Points on a hilly landscape, in no order, each with its height.
From any point a climber takes the steepest step (rise divided by distance) to one of its 2 nearest points. It stops when none of these is higher. Distance is the straight distance between rows; heights are no part of it.
Zufod height 4.51: [-12  56   7  51 -17  37  -2 -41  25 -25 -26 -24  10 -34  15   0  42  17
 -17 -10  -5 -49]
rafi height 3.29: [-47 -20   6 -20  -5   2 -14   4 -62  60 -13 -11 -13   6  24   5 -13   3
   0 -25  13  13]
guma height 6.74: [ 15 -38   3  36 -44  -1   0   9  44 -35  15  27  -8 -35   0  -8   3   9
 -16 -27  31  35]
kuzer height 1.79: [ 17  -2  -3 -49  12 -10  33  50 -41 -10 -14   8  16  11 -20   4   7  52
  15 -27  13  32]
Puva height 3.75: [ -5 -11   6  -3  11   0 -36   0  -7  31   1 -18  28   3  41  31   5  44
  20  -1  11 -10]
rusil height 3.24: [  7  24   0  12 -22  13 -54  28 -10  10 -41 -10  11 -26   6  12  -7   4
  31 -12  23  -1]
mas height 5.18: [  5 -33   4  24   3 -22 -19  37   0 -27   5  33 -29 -12 -12 -11 -29 -26
 -10  15  -1  17]
bedek height 1.64: [  1   7  16 -30  29 -28   6 -44  52 -11  18  -2   3  33  17 -10 -21 -19
 -62  39   0 -35]
Tiba height 3.63: [-46 -10   0  38  32  33   5  22 -27  -7 -30  12 -14 -29 -24  -5  26  21
  14  27 -54  33]
Kebu height 5.28: [-20   5 -28  -4  21  -1  28  -6 -47  -4  -5  23 -20  12 -17 -26  61  -4
  44  12 -32 -31]
sepof height 2.99: [-45  -3 -24  -1  -5  38 -11  -7 -33  47 -18 -44  26  39  -1  -6  23  -3
  58 -47  -9 -15]
Bes height 2.57: [ 24  -4   2  -5  36 -21 -41  66 -24  -7 -14  17   1   6  -1  15 -19  27
  17  28 -15  13]
Sufe height 2.13: [-12  30 -55  -4  -1   2  20 -36  51 -17 -16 -13  11  -5 -30 -36 -44 -20
 -64  -3  16  13]
busu height 4.14: [-19  -2   6  -1  11 -17  -2 -57 -34 -11  22   3 -19   5  41 -25   6   6
 -23   2  40 -77]
Vage height 3.43: [ 29  11  -6 -18  -1 -52  -4  10  25  -4  46   0 -17  -6 -24  21 -58 -15
 -68 -12 -29  66]
Serod height 2.83: [ -8  22  10  29 -37  30 -19 -12  14   3 -34  -1   7 -31   9 -12 -20  -7
 -16 -11  37 -12]
zaras height 5.77: [-18 -26  -6  52 -13  20 -47 -13   0  21  -9  28 -12 -12  35 -25  52 -24
  50 -19   9 -28]
sal height 3.14: [  4 -16  27 -12  -6 -51 -36   9  23 -10  46  27  -9  12 -18   4 -85  -9
 -66  17 -26  48]
salo height 6.73: [ 29 -10  -8  56 -20  21 -36  -3  20  -6  -8  34   4  14  28 -28  44 -23
  44 -28  29 -55]
mem height 3.67: [ 33  39 -32  -7  29 -12  23  24  19  -6  23 -21   2   4 -33  23 -44   4
 -50  -7 -38  75]
resi height 3.01: [-39 -22  18 -30  -9 -19 -17  37 -73   8 -22  -3 -12   0 -18 -10 -18  18
  22 -41  25   5]
giz height 5.73: [ 15 -34 -39 -16 -28 -16   2 -12  23 -12  47   3  14 -15  -5 -10 -34  24
  22  -4  52  25]
Makap height 2.46: [-16  25 -30  31 -28  29  10 -37  40 -13 -20   2  -6 -43 -12 -27 -15 -37
 -40   1  18   2]
Bonu height 2.36: [-26  -2  -9   1 -16   6  45 -47 -16  -1  18   1 -41 -39  -3 -10  34 -40
  -1  10 -11 -18]
mel height 7.43: [-12 -45   1  46 -11  10 -14  14 -16 -10   9  -7   3   7  16  -3   7  16
   7 -30  12  10]
Rulir height 2.68: [-25   4  -1  18 -12  48  11  -6 -33  35 -16 -63  21  38 -15  14 -22 -13
  10 -31  -6   1]
Boruz height 1.17: [ 47  15  10 -21 -11  18  41  10  28  18  -2 -14  31  58  -6  16 -32 -33
 -25  -4   4  10]
mibu height 3.42: [ -9 -37   4 -20  29 -12 -13  -5  -6  35  17  10  22  25  34  19 -24  37
  -2  43  -2   8]
Tum height 2.51: [-14  12 -39   5  26   2 -17 -18  -5  24  -8   2 -23 -28   2  -1 -35 -36
 -26  58 -16   6]
bev height 8.52: [ -4   2  62 -21   8 -30  10  20  -9 -12   4  -6  -1 -21 -17  27  25  26
  18   7 -28   6]
moz height 1.97: [ 42  33 -43 -34  31 -19  28  40 -24 -24  -1  -2  -3  -5 -17   8 -14  29
 -18 -10   8  22]
komep height 6.47: [ -7 -20  21  55   1  16  -3  -3  24 -34   7 -17  11  13  16   1  14  19
 -15  -8  -4 -21]
Garut height 5.88: [ 34  18  17  13  -5  -7 -19 -41  28  14  49 -33 -21 -11  44  27   4 -47
  -6  -9  17 -28]
sof height 4.41: [-20  24 -49  -8 -13  26  48  -7 -57  15 -33  25 -16  16 -18 -25  66   2
  33 -33  -3 -29]
tusa height 5.22: [ 50  55 -34 -18  18  -1 -14   5  44 -13   3  -1  -3 -39  -6  29  18 -16
  -5  31 -21  12]
famo height 1.63: [ -8 -31  34 -26 -20  -7  28  30 -14   5  -5   6  20   7 -11  13 -11  58
 -10 -25   9  48]
Gureg height 4.83: [-31 -23  38 -17  -5  -9  27 -60 -16 -30  16  27  -8  43  12 -38  19   8
  -4  19  31 -74]
Lis height 2.81: [-17  15  -4 -14   9 -20 -31 -27   2  45   7   7 -19 -38  31  18 -37 -10
 -47  54  -8  20]
zuv height 6.36: [-12 -42 -16   7  15   4   6 -12 -20  22  22   0 -17  33   4 -10  54 -26
  64  -4 -27 -18]
Vapav height 4.22: [ 29  10 -20  -1   6   1   2  -8   2 -13  10 -16  18   4  23  15  36  41
  24  -7  11 -32]
temes height 6.42: [ 14  25   6 -39  22   4  62  15  26  -8 -21  11  27   3 -18   4   5  41
 -42  14 -18  42]
Nusut height 7.44: [-14 -30 -32  -9  17   3  -5  33 -48  13  15 -13  -1  42 -27 -16  24  -6
  86 -36 -16   5]
mul height 7.24: [ 23  23  40 -46  17 -14  23  26  13  -8 -19   5  22   5 -12  25  10  39
  -4  23 -19   6]
Nupo height 2.71: [-43 -18   8   1  17  -2  57 -40   8 -11  23  12 -35 -30 -20 -29  12 -22
 -27  40 -32  14]
Lopu height 2.82: [ 16  -1   0   4   5 -43 -55  26  17 -15  21  10   9 -17  -9  20 -68  35
 -36  22 -13  40]
sito height 2.20: [ 34  27 -42 -24  -5  -1   6  10  -8 -15 -18   1  10  -7 -18  -9 -28   4
  12   1  32  -8]
Logev height 0.61: [ 22  29   8 -17 -18 -10  41  23  13 -51  -5  -6  -6 -31 -57  -8   5   0
  15 -13  -8  20]
Teg height 4.16: [  4   8   3  38   4   8 -29  -7  24  -2 -17  22 -20 -39  37   1  43 -14
  -7  25  -8 -21]
ritik height 0.42: [ 14   0  -1  -7 -11 -31  24  23 -19 -40  22  15 -42 -49 -25  -3  24   1
  12 -14   1  18]
guf height 4.84: [-18  -6 -11  51   6  36 -58 -12  13  25 -17   8   5 -32  39  12  36  10
  23  13 -10  -3]
nid height 5.90: [  1 -27 -13  35 -16  -3 -25   6  50 -32   2  33 -12 -45 -18 -21  -7  -3
   3  38  -1  30]
nek height 4.82: [ 25  43  -3 -23   4   0  29  -2 -31  -9 -15 -29  22  35   8  19  41  36
  13 -29   0 -49]
limas height 4.54: [  8  43 -39  -4  20  -3  11 -16  50 -21   2  -9  -3 -31 -42  -8  -8 -32
 -14  38 -34  18]
Pum height 8.54: [-15 -74 -13  15 -11   1  -8  38 -27  -3  24   1   0  39 -10 -12  11   5
  49 -53  12  25]
goko height 2.74: [-29 -21  44 -37 -30 -15  -7  12 -43  19 -19  12  -3  -5 -36 -11 -41 -13
  24  -3  24  16]
mal height 3.10: [ -8 -18  15   1  12  -8 -48 -19  -4  43  12  14  -6   2  54  13 -37  -1
 -40  31  14 -10]
Bipan height 1.83: [-26  -6  28 -11  19   6   8 -25 -32  37  27 -44 -13  19   2  27   9 -34
  24  10 -32 -18]
tebig height 5.64: [ -3  26  47 -21  -3 -14   6  16 -35 -31 -27 -27  20  28  -7  16  35  48
  27 -21 -17 -54]
Lemek height 2.39: [ -6  29  33   1 -14  25  19  -2  -4   1 -14 -55  17   3 -33  24 -20 -19
  20   1 -21   3]
doba height 4.15: [-52  -9  -4  28  10  28 -20  -9 -15  23 -18  -6  -1 -24   3  11  22  14
  13  29 -28  10]
zis height 3.66: [-23 -39 -12  18  18 -18 -14 -52 -15  -4  55 -12 -26 -10  38  -9   2   1
   1  20  28 -38]
Dozup height 6.33: [  0 -48 -23  -8   5  -8   4  -6  -1 -11   9  32   8   1  -1 -25 -10  16
  26  23  29   0]
Midiz height 5.50: [-22  28  34  32  -6  28   8 -28  46 -12 -14 -41  30  -1  22  18  12  23
 -40   3 -21 -16]
Kifa height 3.79: [ 12  45 -13  28 -25  45  28 -34  26  -2 -34   3  24   2  17 -12  51   8
  -4 -15   6 -49]
gizar height 1.86: [-11  11 -16 -35  12 -12  26 -57  28   4  12  -9   8  14   7 -22 -43  -7
 -75  15  23  -9]
Nevur height 4.00: [ 23  54  -6 -17  26 -13  38  11  16  -7   4 -18 -14  -5 -36   5 -24 -46
 -35  16 -46  35]
ris height 6.76: [ 30  40  13  -4 -16 -24 -36 -12  43   5  11 -11 -11 -24  22  13 -33 -37
 -42  -4  23 -10]
kiz height 3.64: [-44 -18   7  -4   2  19   4   4 -35  52 -20  10 -14 -13  18   6  43  -5
  15  -9 -23  17]
Fid height 3.68: [  3  34 -34   8 -13  57  41 -10  -9  -9 -33   8  12   1 -18  -4  51   8
   7 -14 -10  -9]
zap height 2.48: [ 19  -5  14 -38 -17 -13   7  21 -15  -9  -6  16   1  16 -45 -22 -47 -29
  26  13  29  -1]
Rop height 5.87: [ 13 -23  -2  33  -6  30 -19   7  -4  10 -15  20  10  62  34 -31  31 -26
  26 -54  29 -47]
dekan height 4.52: [-19 -20  23  24   3 -17 -22   9  -5 -26  -7  26 -39 -29  12 -14  12 -22
  -6  24  -4 -23]
nudul height 1.31: [ 12 -12  21  -6  -8  22  14   3   9  35 -19  11  11  43  16   4 -26 -28
 -31   8   8   9]
Batok height 6.10: [ 17 -34  11   8 -44 -18 -27 -10  30 -11  39  12   4 -16  17  -2 -36  10
  -2 -24  62  24]
Vik height 3.12: [-38   4   1  34  36   8  35  -8 -22 -26  -6   1 -30 -15 -18 -22  16   1
 -30  34 -54  -4]
zom height 6.96: [-34  13  63  -8  22 -29   5  28 -44 -25 -16 -15  -9  -3 -28   7  49  37
  35  -3 -47 -25]
luki height 1.01: [ 40  30  10 -21 -36  16  51 -10  33 -22   1 -26  27  34 -28  -3 -10 -35
  -6 -27  18 -21]
ruv height 5.61: [-11 -31   3  -3   1  -9  15 -13 -12 -40  -3  36  -8  24  -8 -46  -5  11
   9  15  26 -44]
zal height 5.93: [ 36  20 -12 -28 -19 -21 -18   5  23  18  13  13 -10 -41  10  24 -15 -19
  -1  13  10  30]
zeti height 4.99: [ -7 -34 -13  32 -11  37 -42 -35  19  50   7  11   5  20  31 -18  19 -47
  51   6  21 -21]
gat height 6.83: [ 14   4   9 -16  -8 -25  27   2  48 -11   7  11  10 -13   2  14 -12  30
 -58  -2  -1  41]
Bom height 2.58: [  9  -8   5   5  35 -23 -37  38 -13 -16  11 -17  21   5   9  35 -40  70
  -9  18 -12  22]
Kapa height 0.81: [ 31  28   5 -32 -26 -16  29   0  59 -40   1  -6  16  -4 -46 -11 -20 -26
 -16  -6   7   8]
ran height 0.25: [  9   4 -28  10  31 -12  29  25 -29 -29  34   3 -45 -34 -42  -5  16 -21
  44  12 -35  31]
Mogek height 5.25: [ 35  -5  13  21   6  11 -13 -19  12  33  25 -27   6  41  49  23   9 -33
   7 -20  10 -36]
badu height 2.86: [ 20   7   1 -10   3   8 -50  63 -13  27 -57  21  22  28   7  11  -2   2
  33  -3   0   5]
pid height 1.47: [ -4 -35  18  -7 -17  -1   9  25 -18  17   0  11  11  30   6   4 -57  16
 -47 -15  21  33]
solok height 3.36: [-24  -6  -9 -23  13  17 -41  -4 -20  66  -7 -38  34  30  31  28  22  18
  60 -18  -7 -10]
Morad height 7.63: [ 22   9 -26  10 -31 -13 -16   6  54 -25  18   7   7 -52  11  17 -12  39
 -48 -34  26  52]
manit height 5.21: [ 26 -49   7  -9   4  -5  -1  28 -10   6  -6  46  -5  66  31 -21  24 -28
  18 -28  25 -29]
ged height 2.10: [ 11  15  17 -22  18  11  12  14 -19  36  -7 -21   2  17 -20  29   1 -25
  38  15 -37  14]

Call two points neighbours if one is among the 2 nearest of the other. Go from one point of each pair to the other, from neighbour to neighbour, staying as high as possible. Name the lowest point that can't be avoided.
bev, Morad -> temes
bev, guf -> Teg
Morad, Dozup -> giz
rusil, ris -> Bes

Write out the way that a climber takes from each point below.
ged -> Lemek Rulir sepof solok Puva
Kifa -> Zufod Midiz komep mel Pum
sal -> Vage mem Nevur limas tusa zal ris
Fid -> sof Kebu zuv Nusut Pum
